Each row is a point on a tangle of strands that fork, close into loops and nearly touch. The rows are in no order.
In the rows, 128 means zero.
Points whose rows are less than 235 apart are linked; no others are. Some points are linked to none.
k_132: [178 105 117 181 178 101 162  75 137 143 157 154 110 150  97 110 184 128
 141 115 180 164 106 153 154 141  98 166 179  76  62 194 143 141 167 165
 138 140 127 140 123 146 135 133 141 131  90 191 133  76 211 130 121 165
 141 143 101 130 165 122  96 155  97 174 111 101 152 100 162 147 113 104
 115 129]
k_254: [ 72 111  97  98 171 129 103 114 173 149 121  86  98 184 152 122 127 169
 146 190  78 123  89  85  99 106 118 107 156 138 137 115 120  99 180 123
 161  77 122 116 152 106 121 126 154 217 127 152 170 134 132 210 122 127
  86 118 124 128 115 126 136 129  87 147  91 116  95 165 120 140 105  98
 178 163]
k_392: [107 111 105  66  67 124 125 136  74 113 100 143 144 177 121 123  47 191
 204 169 109 122 146 122 200 155 137 133 156 135 151 127 180  84 123 137
 105 117 117 110 134 131 129 151  94 153 129 155  98  98  94  93  68 129
 121  99 104  81 138 182 124 137 200 119 206 157 108  93 105 120 133 155
  94 126]
k_982: [212 157 138 115 119 101 115 116 106 176 117 116 167  49 133 190 147  91
 130 113 139 117  97 174 115 179 131 108 135  80  80 166 179 119 121 141
 115 201 121 142  95 178 149 172  98  97 129 146  93 166 153  77 127 115
 171 163 129 102 143 140 100 101 135 130 143  97 121 103 164 142 143 152
 123  91]
k_70: [152 133 129 121 117  97 142 107 140 159 127 118 120  71 121 176 171 122
 118 161 113 118 148 153  88 108 125 123 123 145 127 101  98 102 121 106
 174 151 113 107 143 102 107 118 126 148 129 110 202 161 136 193 168 116
  69 161 111 138 116 140 124  74 132  87  83 123 128 125 159 117 130 126
 155 132]
k_387: [191  79 130 149  77 130 104 126 135 170 149  87 130  92 175 164 169 157
 150 158 174  94 113 139  99 133  89 121 110 104 119 145 207  89 135 129
 130 208 144 156  81 165 139 136  79 111 134 134 120 175 122 118 159 121
 121 106 149 130 134 169  98  49 144 100 100 133 135 109 204 123  95 157
 144 134]
k_349: [153 103 171 128 147  95  80 157 194 180 185 105 117 118 155 163  92 137
 114 141 177  92 137 111  91 120 113 151 139 132 140 134 137 130 121 133
 110 146 149 108 121 167 172  90  91 119 127 132  66 113 112 151 106 126
 154 100 185 122 134 128 126 115 109 157 106  96 120 142 139 158 113 104
 171 105]
k_736: [ 73 165 104 107 124 133 123 117 122  64 160 181 155  96 105 126 104  60
 117  91 105 148 117  88 102 137 162  87  65 170 111  83  86 163  87 132
 151 105 141 130 157  82 142 122 114 106  83 121  89 147  83  93 152 111
 114  95 144 163 118 152 138 171 129 107 155 121 129 130  36 164 179 171
 113 146]
k_502: [ 99  87 107 117 104 184 144 131 129 136  75  87  99 146 158  74 145 168
 158 123 119 121 144 126 142 144 118 148 150  97 174 139 184  92 133 126
 107 138 118 153 114 148 128 152 134 169 149 153 144 169 134 131 145 171
 138 151 129 107 147 106  91 101 182 126 135 118 167 121 196 107 102 146
 152 143]
k_970: [ 72 105 112 106 157 206 135 127 142 113 103 135  80 159 127  55 137 136
 184 112 108 146 106  97 141 142  97 101 106  72 142 165 182 164  91 138
 126 145 145 141 121 114 116  94 131 115 148  95 167 166 122 124 156 122
 149 132 132  73 178 101 137 153 197 129 152 113 171  60 157 165 169 181
  81 124]
k_574: [114 147 105 133 130 148 200  98 121  70 122 147 131 120 101 126 125  99
  96 120 101 148 137 163 154  97 172 136 147 162 127  85 100 146 158 162
 118  66 121 105 143  80 125 144 172 127 110 194  98 112  94 114 145 170
 117 123  94 158 109 177 126 133 155 127 180 125 127 127  92 114 153  89
 114 152]
k_975: [ 81 192 101  90 111 116  80 138 131 110 150 143 163  44 125 133 110  83
 166 112  83 153  79  95  78 142 146  60  63 129 104 118  94 162  68 119
 164 125 157  97 146 101 152 140  93 109  75 105 104 170  83 106 163  91
 134  99 167 107 124 160 124 141 141 114 138 110 133 182  35 151 167 193
 115 120]
k_366: [188  69 114 153  60 141 113 123 127 128 143  81 140 148 172 152 134 169
 179 164 176 114  91 128 150 114 118 110 139 105 125 152 229 126 169 142
 115 160 141 168  93 146 116 146 117 112 140 151 109 132  76  82 106 136
 145  62 145 149 129 181 120  53 149 128 138 164  99  73 175 107  86 140
 113 130]
k_764: [127 105 107 133 109 136 117 140 151 105 146 144 130 147 145 135 152 162
 154 145 104 123  81 146 129 121  96 107 122 105  92 178 158 115 180 135
 139 124 162 127 118 114 148 121 112 119 136 164 171 112 152 142 136 100
 139  79 165 119 115 156 162 164 107 102 134 121 128 109 141 135 133 189
 117 154]
k_5: [180 114 148  95 130 117 113 133 126 166 103 143 140 170 134 179  84 172
 131 182 132  73 130 142 157  89 164 136 183 147 132 114 189 104 135 128
  96 121  96 148 111 120 127 146  98 123 189 170 106 150  98 101  89  97
  94 102 110 130 116 142 135  92 150 113 175 138  94  19 129 126 139 124
 162  98]
k_418: [173 196 154 114 129 109 117 165 107 154  92 157 168  27 100 170 115  80
  87  65 121 112 124 190 129 190 145 117 122  83  94 144 111 146 105 130
  96 163 127 107 103 165 152 164  95  75 115 131  63 135 144  68 109 111
 190 187 130 106 143 114 122 156 132 136 148  86 137 130 112 138 152 146
 110  85]
k_92: [ 70 142  91 173 161 129 136 122 134  60 169 193 131 134 109 119 118  78
 100 115  82 151 115  72  79 111 123 115  87 161 122 120  57 137 141 109
 148  94 157 112 132  99 162 123 137 119  59 132  95 132 150 115 135 135
  95 121 110 170 106 139 139 195  91 165 147 101 132 151  21 151 157 148
 121 153]
k_272: [ 94 117 141 131  97  97  58 126 111 118 181 159 182 151 117 135  94 129
 118 160 135 115 148  41  82 124 110  94  98 185 136  99 131  92  85  83
 159 141 132 113 138 115 141 118  73 130 128 107  98 166 134 140 118  89
  89  91 160 147 127 140 137 158  76 116 146 144 105 144  32 148 140 179
 158 143]
k_528: [ 79 170  84  79 112 130 110 171 154 100 144 105 131  68 193 133  96 103
 170 123  79 137  77 113 102 144 131  82  52 131 142 144 120 114 111 143
 145 125 172 103 128 142 185 136 121 120  95 133  95 132  82 127 162  97
 131  85 170  80  98 169 122 116 136  74  94 109 131 226  84 135 132 155
 134 145]
k_269: [179 141 145 132 132 117  93 128 122 193 103 108 128  79 133 138 156 138
 167 118 127 142  89 140 120 159 111 113 127  69  93 186 142 130 130 115
 130 171 124 140 100 173 128 150 113 120 141  98 161 133 163 114 127 107
 170 169 131 103 153 100 109 109 126 160  98 114 120 132 172 134 110 155
 123  80]
k_39: [111 112  92 119 147 166 119 122 148 121 129 126 107 171 137  96 126 141
 196 141 112 156  59 101 144 129 123 102 127  90 118 182 206 142 138 160
 114 129 159 154 117 132 157 130 122 123 129 158 127 138 130  91 142 119
 150  84 144  87 143 138 134 153 151 141 164 121 139  73 136 169 154 167
  92 137]
k_75: [169 173 145 156 147 139 156 145 123 102  91 178 148  37  97 164 141  71
  63  75 112 131 132 205 123 133 149 132 119 121 111 117  81 149 139 144
  89 132 143 104  95 125 156 148 136  74 107 155  83 133 149  73 149 136
 164 174 100 139 123 134 134 152 121 136 143  98 155 121 121 119 155 130
 107 103]
k_850: [212 133 143 151 185  80 180  89 147 163 136 158 130 124 109 190 144 105
  95 125 172 121 133 173 141  97 151 157 172 127 103 133 123 149 143 157
 134 134 104 143 131 123 110 138 156 102 123 158 121  84 141 119 126 131
 105 138  93 152 121 127 133  79  95 116 105 138 108  78 151 138 132  58
 141 115]
k_135: [115 184 121 150 156 135 163 152 132  64  81 154 136  95 118 134 119 100
  66  84  72 123 109 172 142 110 168 140 129 151 111 110  60 150 188 148
 101  55 141 114 123 108 164 141 179 100 122 164  99  98 126 101 140 152
 151 132 109 152  97 140 167 166 111 142 153 106 126 163  95 112 141 106
 119 134]
k_655: [182 151 124 100 135 102 168  69 156 158 149  94 127  99 109 204 169 124
 119 175 109 118 147 207  97 112 154 134 157 133 109  94 105 107 138 134
 194 142 101 103 176  86 162 112 129 140 147 141 223 152 155 186 171 105
 104 150 120 115 105 158 142  69 121  66 131 128 129  88 194 133 170 109
 177 168]
k_76: [113 138 102 121  84 118 145 124 146 125 128 127 113  39 126 131 155 133
 185 107  92 156 112 167 117 175  94 129 107 103 106 171  88 123 138 146
 152 117 154  76 147 123 154 137 120 146  58 156 136  88 152 173 142 159
 164 138 144 118 127 185 108 137 163 141 102  87 157 212 138 113  94 163
 106 144]
k_380: [139 158 149  89  85 165 151 162 111 135 107  52  99  89 144 137 127 136
 148 152 100 128 166 169 142 130 132 119 119 126 157  92  93 154 116  87
 133 129 116  99 138 126  75  90 158 115 157  76 181 135  58 174 120 140
 135 164 102  97 131 114 121  69 199 125 137 168 127 157 206  88 102 120
 104 124]
k_605: [ 62 127 144  69  66 135 124 139 109 100 105 154 142  91 111  95 128 117
 140  80 125 123 164 126 154 175 126 114  89 140 131  92 102 174  74 119
 151 131 114 139 167  88  68 114 110 123 131  87 174 127  83 158 124 117
 130 120 150 154 150 125 145 138 175  82 128 137 148 134 122 132 146 170
 103 147]
k_959: [179 123 154 186 169 110 133  91 140 148 184 124  96 139  98 102 184 107
 129 102 197 160 147 156 129 162  95 172 152  89  84 180  95 162 127 142
 141 146 139 133 132 163 139  94 129 118 108 112 144  74 208 134 120 161
 183 169 130 127 171 108  96 179  93 183  97 115 168 150 170 140 119  98
 104 122]
k_985: [ 75 141  99 115 133 133 162  95 130  79 184 135 133 100 132 137 122  41
 115 120 131 155 142  77  77 133 161 115  73 194 141  54 104 144  68 143
 176 123 139 125 177  91 129 106 135 148  64 125  75 155  78 124 155 146
  77 104 136 168 116 177  94 114 134 113 120 140 128 172  74 162 147  99
 147 174]
k_924: [ 96 110 101 135  65 143 148 135  73  79  89 131 172 165 150  83 108 158
 122  82 141 137 154 128 179 163 126 148 140 131 161 138 163  85 149 135
 106 118 125 156 129 160 138 190 146 151 125 149 113 109 141  77 102 150
 162 119 148 136 120 144 125 148 108 110 160 169 142 190 114  83 106 139
 120 161]
k_305: [135 105 138 169 100 100 122 134 124 140 170 137 124  87 113 150 169 131
 115 175 119 142 141 128  79 103  66 113  85 147 123 124  67 106 130  82
 161 143 149  82 112 109  78  97 116 135 102  87 178 137 146 192 155 124
  82 150 101 155 108 140 117 120 121 127  80 133 119 164 121 107  85 153
 107 119]
k_165: [ 89  72 143 145 152 138 103 133 151 139 132 189 117 116 116 107 168 136
 119 112 132  94 135  88  90 116  83 133 103 129 129 138 138 116  89 103
 136 157 139 114 108 120 118 113  81 138 115 125 136 168 166 176 144 113
  79 140 148 146 149 105 117 159 128 130  72  86 159  90 116 150 135 183
 146 110]
k_326: [109 113 178 123 141 135 108 161 150 132 135  89 108 177 141  76 101 129
 115  73 167 119 163 109 148 158 138 177 135 129 156 131 116 182  94 144
  78 127 126 168 142 165 109  95 124 125 150  75 114  91  90 139  82 153
 181 115 173 129 158  67 139 153 145 156 106 143 147 163 163 126 113  75
 119 115]
k_125: [105 125 116  63  98 122  87 167 123 149  91 128 120 117 150 124  54 171
 224 151 108 115 100 101 162 148 132 116 136 110 152 149 181 106 118 134
  99 129 125 115 111 146 130 166  97 150 118 135  88 116  81 109  84 114
 130 101 126  92 142 148 113  93 203 149 145 117 112 117 101 117 112 156
 110  95]
k_627: [120  95 149 109 127 150 120 121 151 180 101  66  82 122 173 110 141 149
 173 149 169 108 153  93 123 140 129 146 156 126 168 106 175 120  90 111
 117 160 101 152 116 146  91 123 125 165 142 116 131 166 100 180 147 163
 114 154 125 120 161 110  88  38 205 158  96 118 150 121 208 120  75  97
 164 121]
k_930: [127 151 140 108 115 101 105 175 131  97 104 154 164 116 180 176 108 125
  74  96 127  63 110 139 131 119 139 101  94 168 117 102 117 131 152 122
 128  88 103 159 133 129 135 148 148  97 174 139 116 114  97 140 125  76
 109  92 176 175  75 124 190 130  69  43  83 139  99 146 102  96 132 147
 164 149]
k_438: [ 94  92 126 107 109 108  91 100 131 170 147 121 110 159 114 103 135 162
 214 131 176 137 127  55 138 173  94 131 126 112 134 145 170 133  82 128
 153 167 119 143 155 139  70 130  91 162  94  87 157  93 133 172 111 127
 126  97 142 129 179 136 109 100 157 140  81 145 130 114 137 140  98 133
  96 112]
k_547: [100 168 119 105 131  99  78 188 122 152  88 150 131 113 117 132  47 144
 166 141  76 118  83  80 149 126 136 101 114 129 155 147 111 106 128 116
  90  93 129 100 104 141 136 163 119 129 110 113  66 112 101  95  99 104
 122 124 101 118 108 111 128 135 144 170 130 114 102 169  28 111 100 144
  97  68]
k_105: [163 107 166 187 160 148 127 109 132 165 151 123  89 112  67  88 178 120
 130 131 177 172 161 131 107 136  94 154 133 103 124 146  87 165 100 119
 129 153 135 113 126 136 116  77 126 118 122  87 135 137 178 130 152 154
 175 183 122 126 170 105  91 152 156 208 136 113 165  96 166 136 108 129
 100  93]
k_177: [122 132  87 178 171 163 152  99 118  99 185 113  82 168 137 113 123  92
  83 175 121 181 147  98  87  88 118 120  88 138 163 112  93 107 114 104
 139 132 163 114 117 131 165  91 152 137 126  70 130 172 146 103 164 149
  94 162  76 108 103 110 118 144 116 151 142 136 142 139 106 154 164 101
 122 151]
k_495: [165 107 166 106 163 113 150  91 144 196 133  98  89 129 145 147 137 122
 151 132 196 102 174 122 130 152 143 180 163 119 145 114 168 119  77 134
 134 191  87 147 143 171 134 110 103 156 146 108 124 139 143 170 131 152
 119 164 130 112 165  99  96  55 164 147  99 109 155  88 216 159 121  64
 174 125]
k_294: [157 135 135 104 145  92 125  81 132 162 166 107 149 142 131 156 133  86
 134 137 190 130 117  86 111 128 170 115 130 165 144  93 178 133  74 142
 172 157  97 172 166 106 103 115 132 145 121 115 107 145 115 112 132 108
 104  97 146 148 133 153 113  74 104 106 100 165  96 111 125 162 140  62
 158 138]
k_666: [119 112 130 124 140 121 133 148 150 100 127 192 123 129 172 153 153 108
  73  68 162  72 119 125 128 110 112 112  80 147 122 137 151 154 115 137
 122 124 114 184 113 131  94 139 133  95 143 133 113 117 109 139 129  97
  76 104 153 180 110 102 166 123  78  39  33 143 134 121 114 119 130 136
 131 150]
k_931: [ 91 144 146  81 120  87  52 169 141 123 131 132 172 135 160 155  74 145
  97 152 111  75 120  82 110 117 126  89  98 178 124  84 104 105 122  99
 144 106 120 120 142 124 148 116 104 131 173 118 119 146  97 171 114  75
  88  90 179 132  88 112 179 152  79  93 112 120 100 151  60 136 147 164
 188 142]
k_683: [105 123 122 187 111 136 146 125  58  83 103 161 158 191 104  95 142 177
 102 142 112 139 165 156 160 107 100 170 162 119 120 134  84  81 177  92
 116  97 130 108 112 124 139 145 147 132 140 122 172 106 205 113 134 134
 145 154 112 132 110 120 152 195  91 155 177 138 129 133 106  87 129 155
 125 136]
k_799: [199 148 175 141  91 130 123 192 118 147 103  95 146  66 133 174  93 138
  90 117 136 102 166 212 127 131 148 160 149 124 146  95  92  95 148 110
  74 153 131  90 101 172 169 137 116  99 156 124  90 126 104 114 109 134
 185 155 136 106 118 135 108 108 150 146 148 119 129 144 177  75 100 109
 144  92]
k_694: [127 115 167 110 126 163 115 128 124 147  98  80 136 165 116  60 114 136
 135  80 152 137 155 123 159 168 166 165 184 121 135 117 155 166 108 143
  98 120  94 170 165 129 128 124 134 156 167 124 135 114 116 128  90 166
 211 126 171 124 165  91 126 149 155 185 172 134 142 120 187 122 116  87
 151 126]
k_131: [131 186 100 107 181 129 103 124 136 166  88 111  97 112 151 115 140 102
 201 113  99 170  38  98 133 170 135  86 111  53  97 211 147 162 124 148
 147 149 127 165 118 171 120 163 147 135 116 102 169 115 147 104 129 113
 154 150 111  82 158  86 107 114 115 139  71 118 115 152 133 151 137 128
  99  95]
k_413: [176 122 153 148 145 138 106 116 141 156 132 138 170 152  98 164 113 133
  80 171 122 109 116 141 104  88 164 114 181 157 113 108 167 120 152 129
 101 107 119 133 111  93 166 125 106 111 178 191  92 173 137  80 135 103
 147  99 134 139 119 160 144 145 106 151 216 124 100  47 105 138 156 146
 163 105]
k_937: [113 158 125 119  87 146  77 152 144 117 171  48 138 103 147 109 112 132
 151 154 105 161 104 128  98 143 113  81  80 135 131 124 111 134 120 119
 143 115 163 102 138 142 155 113 125 126 131  93 125 134  84 131 147 109
 193  90 176  90 114 167 125 134 135 134 143 134 121 221 124 104 112 146
 112 137]
k_692: [145 172 156 115 113 109  86 137 117 146 153  72 150 122 101 142 101 132
 127 176 100 149 115 126 114 122 142 103 127 153 110 103  78 136 122  92
 147 112 130  90 151 113 120  89 124 133 166  64 173 118 103 148 121  99
 156 119 130 111 108 113 146 146 119 159 156 144  95 151 124 132 122 127
 120 110]
k_517: [118 115  86 202 182 155 169 114 143  83 194 180  99 113 143 149 158  71
  80 135 107 154 121 109  54  90  97 110  81 137 139 132  82 125 130 112
 156 138 180 101  99 117 181 109 140 103  64 132 111 157 167 118 166 133
  74 135  92 143  98 155 119 147  93 126 102 108 140 151  77 151 158 134
 128 157]
k_382: [133 117 101 129 146 138 199  86 108  94 131 175  98 150  83 120 129 124
 145 148 125 164 150 139 175  92 137 144 144 139 123 110 109 150 129 146
 128 102 125  95 131  80  82 122 157 125 108 144 135  93 102 128 137 159
  88 137  62 126 132 148 123 123 187 131 166 140 122  70 105 138 149 104
  73 132]
k_313: [137  89 130 151 124 126 111 127 148 123 168 157 140 148 191 153 154 111
  73  98 185  81 119 109 103 126 105 113  79 138 130 157 202 120 122 129
 128 177 142 183  92 170 143 137 100  93 144 142  93 147 144 105 134  93
  97  82 168 155 118 135 134 119  56  52  59 148 133 124 136 136 137 135
 149 149]
k_129: [ 83 168  91 142 154  97 115 165 120 103 135 186 117 116 105 136  75 117
 144 141  65 146 102  85 125 114 112 112  71 135 139 151  60 113 131 108
 119 106 164  83 111 121 149 127 122 104  77 100  88 104 131 105 124 114
  96 137  89 116  97 119 147 168 126 154 131 100 119 160  17 144 136 159
  87  96]
k_472: [111 172 129  90 159 102 134  88 134 129 172 117 141  94 140 152 123  26
 142 107 176 144 121  81  85 141 184 108  97 165 135  70 143 168  26 153
 173 154 122 151 174 102 119 101 119 130  85  96  74 164  88 104 163 117
  93 112 146 144 136 152  91  73 148 106  98 147 121 140 104 184 157  71
 146 137]
k_293: [150 124 132  82 137 101 156 121 155 125 139 164 118 127 125 185 124 155
 143 130 121  92 110 174 160 127 123 135 145 117  78 142 138 148 154 155
 148 115 128 103 151 102 127 104 119 102 124 165 159  68 115 154 112 108
 112  84 144 118 124 154 179 133 138  71 124 129 112  56 152 155 151 148
 121 146]
k_159: [ 98 136 125 131 153  97 165 112 103  75 109 208 109 158  79 124 114 150
 132 110 115 135 147 132 186 113 120 169 139 131  82 136  63 142 136 144
 121  87 132 102 142  84 101 116 135 101 108 105 153  36 130 125 106 143
  96 118  88 132 143 109 190 191 143 120 148 135 115  84  70 144 149 132
  69 138]
k_690: [132 122  86 153  93 117 180 129 114 113 126 124 111  82 139 134 136 133
 157 135 105 160 119 161 140 127 105 127 115 120 143 157 107 103 162 138
 126 110 155  83 113 133 135 155 156 137  74 156 109  88 127 128 142 159
 128 136  99 123  99 191  99 104 160 132 107 124 124 206 122  88  86 126
  82 135]
k_297: [111 107 100 152 162 131 137 110 141 144 162  84 114 193 150 137 134 169
 109 209  86 136 123 128  86  74  99 112 159 140 139 116 101  79 201 114
 134  73 136  91 124 124 169 118 147 177 125 170 128 141 164 171 131 128
  99 134 104 129  87 139 121 132  73 175 152 107  94 181 102 122 109 100
 178 150]
k_456: [113 168 101 110 186 116 154 107  99  98  65 193 113 155 102 106 114 119
 151  81  98 153  97 133 193 135 147 140 133  94 100 178 108 144 137 163
 125 109 123 154 124 125 123 162 162 113 113 122 148  65 155  89 110 137
 115 159  81  99 152  71 158 163 115 114 120 128 122 109  94 152 157 111
  77 131]
k_360: [109  92 118 167  93 166 102 153 111 100 135 116 124 179 123  74 159 194
 136 150 109 137 134 148 143 120  73 126 122 101 115 161 123 100 180  93
 124 112 160 100 105 125 142 110 123 130 149 116 181 113 178 136 126 119
 167 127 154 108 122 134 149 207 118 138 159 128 138 122 147  96 113 198
 110 144]
k_633: [150 146 128  95 103  91 110  89 123 151 164  66 163 139 113 163 109 127
 148 182 134 146 120 118 113 131 160 106 144 169 121  84 131 118 115 121
 182 111 109 111 183  90 119 105 129 161 135 116 149 121 101 143 121 108
 143 101 154 120 113 181 131 102 119 129 156 163  80 142 130 137 138 100
 154 144]
k_144: [201 155 179 121 114  95  93 180 144 165 162 107 144  72 128 199  54 122
 101 163 162  95 157 169  99 116 144 137 152 153 149  87 112  90 129 124
  99 156 144  75 104 162 193 104  94 100 137 142  32 129 101 113 107 115
 160 120 141 104 113 162 101 100 134 143 163 109 107 134 126 129 115  95
 156  95]
k_145: [ 87 108 158 127  78 160 109 128 100 121  98 154 177 105  75  73 136 105
 100  88 134 132 168 109 122 158 134 118 126 150 143  81 129 155  80 100
 119 140 110 156 150  81  80 129 106 140 151 110 134 180 116 113 136 125
 159 142 146 177 155 119 113 167 141 149 172 134 145 110 105 128 136 160
 129 117]
k_768: [128  93 104 129 153 120 151  92 179 159  96 110 106 158 127 117 163 163
 140 163 117 124 114 120 120  89 141 143 190 123 134 122 148 113 178 139
 150 104  89 149 141 104  97 161 172 191 125 197 173 135 148 195 138 149
  77 130  92 166 125 120 108  64 103 127  88 110 116 104 156 108  92  81
 188 141]
k_160: [ 93 111 166 125  92 179 125 162 107 134  88  98 145 152 116  60 141 127
  82 108 141 115 183 110 142 135 134 135 121 145 188  83 137 154  97  95
 104 140 103 180 120 123  46 116 148 137 189  81 155 184 103 122 126 134
 133 162 117 162 148  57 117 125 129 133 140 171 148 127 164 100 104 118
 141 103]
k_935: [117 106 132 124  70 170 119 148  69  97 132  87 148 192 139  96  79 179
 139 154 135 135 169 121 175 121 120 128 124 137 168 119 170  96 127 110
  99 131 141 119 116 159 131 130 122 124 163 107 103 120  94  79  83 131
 158 109 133  86 118 141 134 146 140 132 201 175 116 130 131 110 129 134
 100 135]
k_506: [105 152 157  97  83 177 115 170 118 149  87  31 125 133 154  88 138 141
 106 141  97 106 166 130 125 141 130 116 122 129 182  86 108 127 115  75
 135 127 107 153 132 140  70 102 155 151 202  63 206 194  81 156 122 128
 137 170 122 115 130  42 124  94 139 116 130 179 136 176 208  91 101 131
 166 131]
k_342: [102 128 140 102 127 101 119 115 135  95  99 161 148 136 142 118 158 109
 114  25 160  99 115 118 156 178 135 129 114 136  90 149 145 170 120 173
 132 111  86 202 165 130  90 162 139 123 115 151 121  83 139 139  98 126
 126 106 177 183 144 101 158 157  82  75  57 132 138 149 118 122 127 121
 134 156]
k_104: [121 128 113 168 121 126 129  91  76 132 136  90 147 208  86 102 119 173
 113 190  98 160 156 115 133 108 127 146 186 148 134 102  99  74 176 106
 119  80 105  99 141 116 152 139 146 187 146 142 136 125 187 138 118 149
 141 165  85 131 103 125 113 170 103 211 198 136 113 162  97  99 110 106
 148 136]
k_375: [190 142 138  99 158  88 192  97 157 150 142 159 128  99 107 234 137 125
  99 138 132  92 137 226 134 108 143 149 160 123  84 114 110 137 161 162
 155 131 112 102 154  99 133 125 133  96 115 189 159  93 144 144 132 114
  94 119 119 136 104 166 156  78 108  59 131 127 117  56 168 146 165 108
 153 143]
k_604: [207 141 108 193 187 100 180  93 137 149 132 129 106 128 116 137 147 108
 124 141 147 180  95 153 140  89 145 151 180 106 102 166 102 146 186 163
 127  98 132 127 117 135 149 146 195 123 103 171 122  76 166 106 136 158
 134 142  73 134 118 132 112  97  91 172 121 125 109 143 134 123 109  60
 114 114]
k_997: [174  86 141 155 138 114 194 106 157 144 134 119 117 166 122 137 162 157
  92 139 165 102 172 177 157  66 150 189 199 129 132 102 138 137 169 141
 110 115  88 148 136 122  83 157 168 124 150 177 156 104 129 162 123 160
  90 125 103 174 115 117 131  64 115 105 112 137 130  79 165  89 102  58
 165 131]
k_244: [186 156 170 142  89 111 129 162  89 134  88 136 165  87 114 173 133 150
  77  97 119 100 167 224 145 147 130 175 146 106 105 120  75 100 155 107
 108 147 122 106 119 160 146 143 118  98 167 109 172  91 162 131 111 119
 166 166 149 115 115 108 156 142 102  98 131 134 139 135 183  86 118 142
 144 114]
k_743: [137 116  87 206 193 150 180  89 119  98 179 118  94 210 158 104 139  92
  61 156 162 170 150  90 110  69 143 145 130 147 172 115 140 115 131 128
 122 126 145 160 110 155 156 127 183 127 135 116 103 169 158  83 166 147
  86 141  71 137  98 106 108 115  73 126 118 158 139 156 115 137 153  57
 140 158]
k_834: [104  96 132 128 137 166 154 111 125 131  91 108 110 187 115  58 153 155
 114 102 134 122 171 131 155 129 147 189 184 116 156 114 151 110 132 144
 109 120  88 157 144 133 137 141 145 184 170 153 157 152 169 146 132 180
 141 166 132 128 148  78 112 146 140 137 145 111 179 102 189 115 131 107
 181 154]
k_708: [114 181 137 107 127 107 109 153  88 138  58 154 161 123  79 112  63 120
 130 107  85 134 106  94 157 151 173 124 151 144 134 114  91 140 120 121
 100  86  91 126 143 103  92 156 131 148 142 112 107 119 111  89 102 119
 132 138  89 149 125  97 134 156 140 170 163 138  98 134  53 123 107 122
 109  81]
k_459: [109  96 147 124 135 161 128 170 153 128  93 189 119  88 109 114 139 134
 118  93 132  91 136 149 132 111  99 136 116 120 134 138 145 136 113 132
  86 143 139  99  92 112 125 114  89  99 132 152  91 165 127 126 136 131
 118 155 138 125 146 123 136 153 192 132 137  74 161  38 126 136 163 179
 118  86]
k_218: [163 126  78 201 156 113 162 126 106 130 126 153 100 124 135 130 149 128
 152 142 124 181  96 138 138 104  98 129 127  97 141 199 109 100 182 129
 114 125 163 114  84 169 155 164 167 120  75 136 117  96 191  90 142 148
 128 162  68 110 108 147 110 122 110 161  98 129 117 190 109 103  92 114
  80 111]
k_433: [168 107 124 140  85 129 155 114 120 131 149 116 148 107 184 173 173 106
  79 123 179  87 161 156  97 128 136 134 105 142 148 113 207  77 112 132
 123 202 125 169 103 168 158 160 111 111 140 147 102 188 143  98 166 109
  90 122 134 146 109 157 102  54  93  37 100 154 157 127 175 107 139 114
 164 152]
k_436: [ 90  90 147 159 126 115  67 141 145 145 172 134 125 126 100 101 160 151
 123 169 117 133 141  90  67 113  70 122 108 143 109 122  79 112 115  71
 154 133 153  82 126 103 114  81  88 157 121  87 169 160 160 200 140 116
 108 141 150 136 143 108 123 186 111 171 106 102 139 141 105 131 110 182
 144 122]
k_303: [117  86 165 137 162 104  86 175 191 157 159 117  84 167 153 118 100 158
 119 116 158  96 129  98 126 105 106 163 134 121 141 147 113 160 135 132
  85 118 144 121 111 171 105  90 113 122 135 102  98  82 102 174  80 132
 141 101 165 131 136  80 148 144 129 162  65 105 124 129 135 136  93  95
 133  97]
k_518: [118  89 145 145 143 147  77 113 165 139 182 128 155 167 119 124 127 125
 104 154 147 107 115  75  79  94 130 102 136 167 124 120 182 135 122 120
 131 119 147 135 125 101 163 101  87 124 138 161  88 181 133 118 133 100
 143  70 179 145 132 146 144 167  77 142 177 121 108  93  84 170 157 157
 160 138]
k_890: [177  90 142 141  62 161 136 123  67 122 159  74 125 189 155 118 112 171
 159 160 195 143 161 137 182 121 131 147 141 120 152 128 216 116 127 117
 107 164 126 153 118 169 112 126 132  99 161  92 121 121  74  74  86 145
 155  93 128  92 139 155 125  79 149 113 173 210 113  88 188 104 117 113
  86 134]
k_319: [119 177  67  88 188 115 151  92  99 110  65 166 118 141 136 124 151  93
 170  93  93 153  57 117 172 175 152  95 116  68  90 200 169 130 137 171
 167 141  97 182 121 143 111 194 170 132 100 156 155 100 172  99 122 123
  89 162  84  86 147  89 130 128  95  70  82 120 112 113 118 147 159 123
  94 141]
k_577: [ 95 176 144 111 150  95 106 137 113 122 107 121 139 141 100 118  98 112
 110 139  86 136 109  93 129 122 161 129 134 166 126  99  55 142 135 126
 130  89 104 129 157  96  76  99 148 157 146  86 163 126 111 155 116 136
 102 134  94 172 100  67 154 152 112 163 130 137 101 144 101 132 112  96
 122 117]
k_698: [ 96 120 142 113 167 209 150 152 161  93  87 134  93 133 133  74 138 110
 118  65 129 128 129 151 151 129 139 131 127 102 147 140 147 195 111 168
  86 122 141 143 111 113 134  95 138  93 145 133 118 153  99 117 139 148
 162 143 148  94 163  93 153 158 201 137 152 103 173  66 176 144 177 135
  95 117]
k_21: [ 74 120 121 132 107 142 127 126 112  81  86 156 159 147 138  75 147 127
 115  42 129 129 132 126 156 180 127 135 122 121 121 160 140 131 139 148
 119 113 118 175 144 137 136 160 132 143 124 153 136 107 164 110 117 137
 158 124 166 149 144 110 136 194  85 107 120 133 158 169 119 116 133 151
 130 160]
k_103: [ 69 134 128  82  78 160 142 158 132 109 101  97  95  96 144  90 131 137
 169 114  85 136 143 133 141 155 107 108  90 110 150 122 104 166 104 113
 150 119 134 117 143 116  62 102 144 127 122  80 193 115  70 178 130 133
 131 136 133 111 148 120 131 107 194  99  98 144 137 172 169 114 111 155
  83 137]

A fork is a point with three links, a tip a point with one. Leave the first point through the second and follow the links. Name the first fork or tip that comes.
k_495 / k_627 | k_244
k_375 / k_655 | k_764
k_244 / k_799 | k_495
k_970 / k_698 | k_375

How many points has the smallest loop of links through each point below? Write 0 if it is on no loop.
k_982 | 11
k_305 | 12
k_577 | 10
k_736 | 9
k_605 | 6
k_768 | 11
k_959 | 0
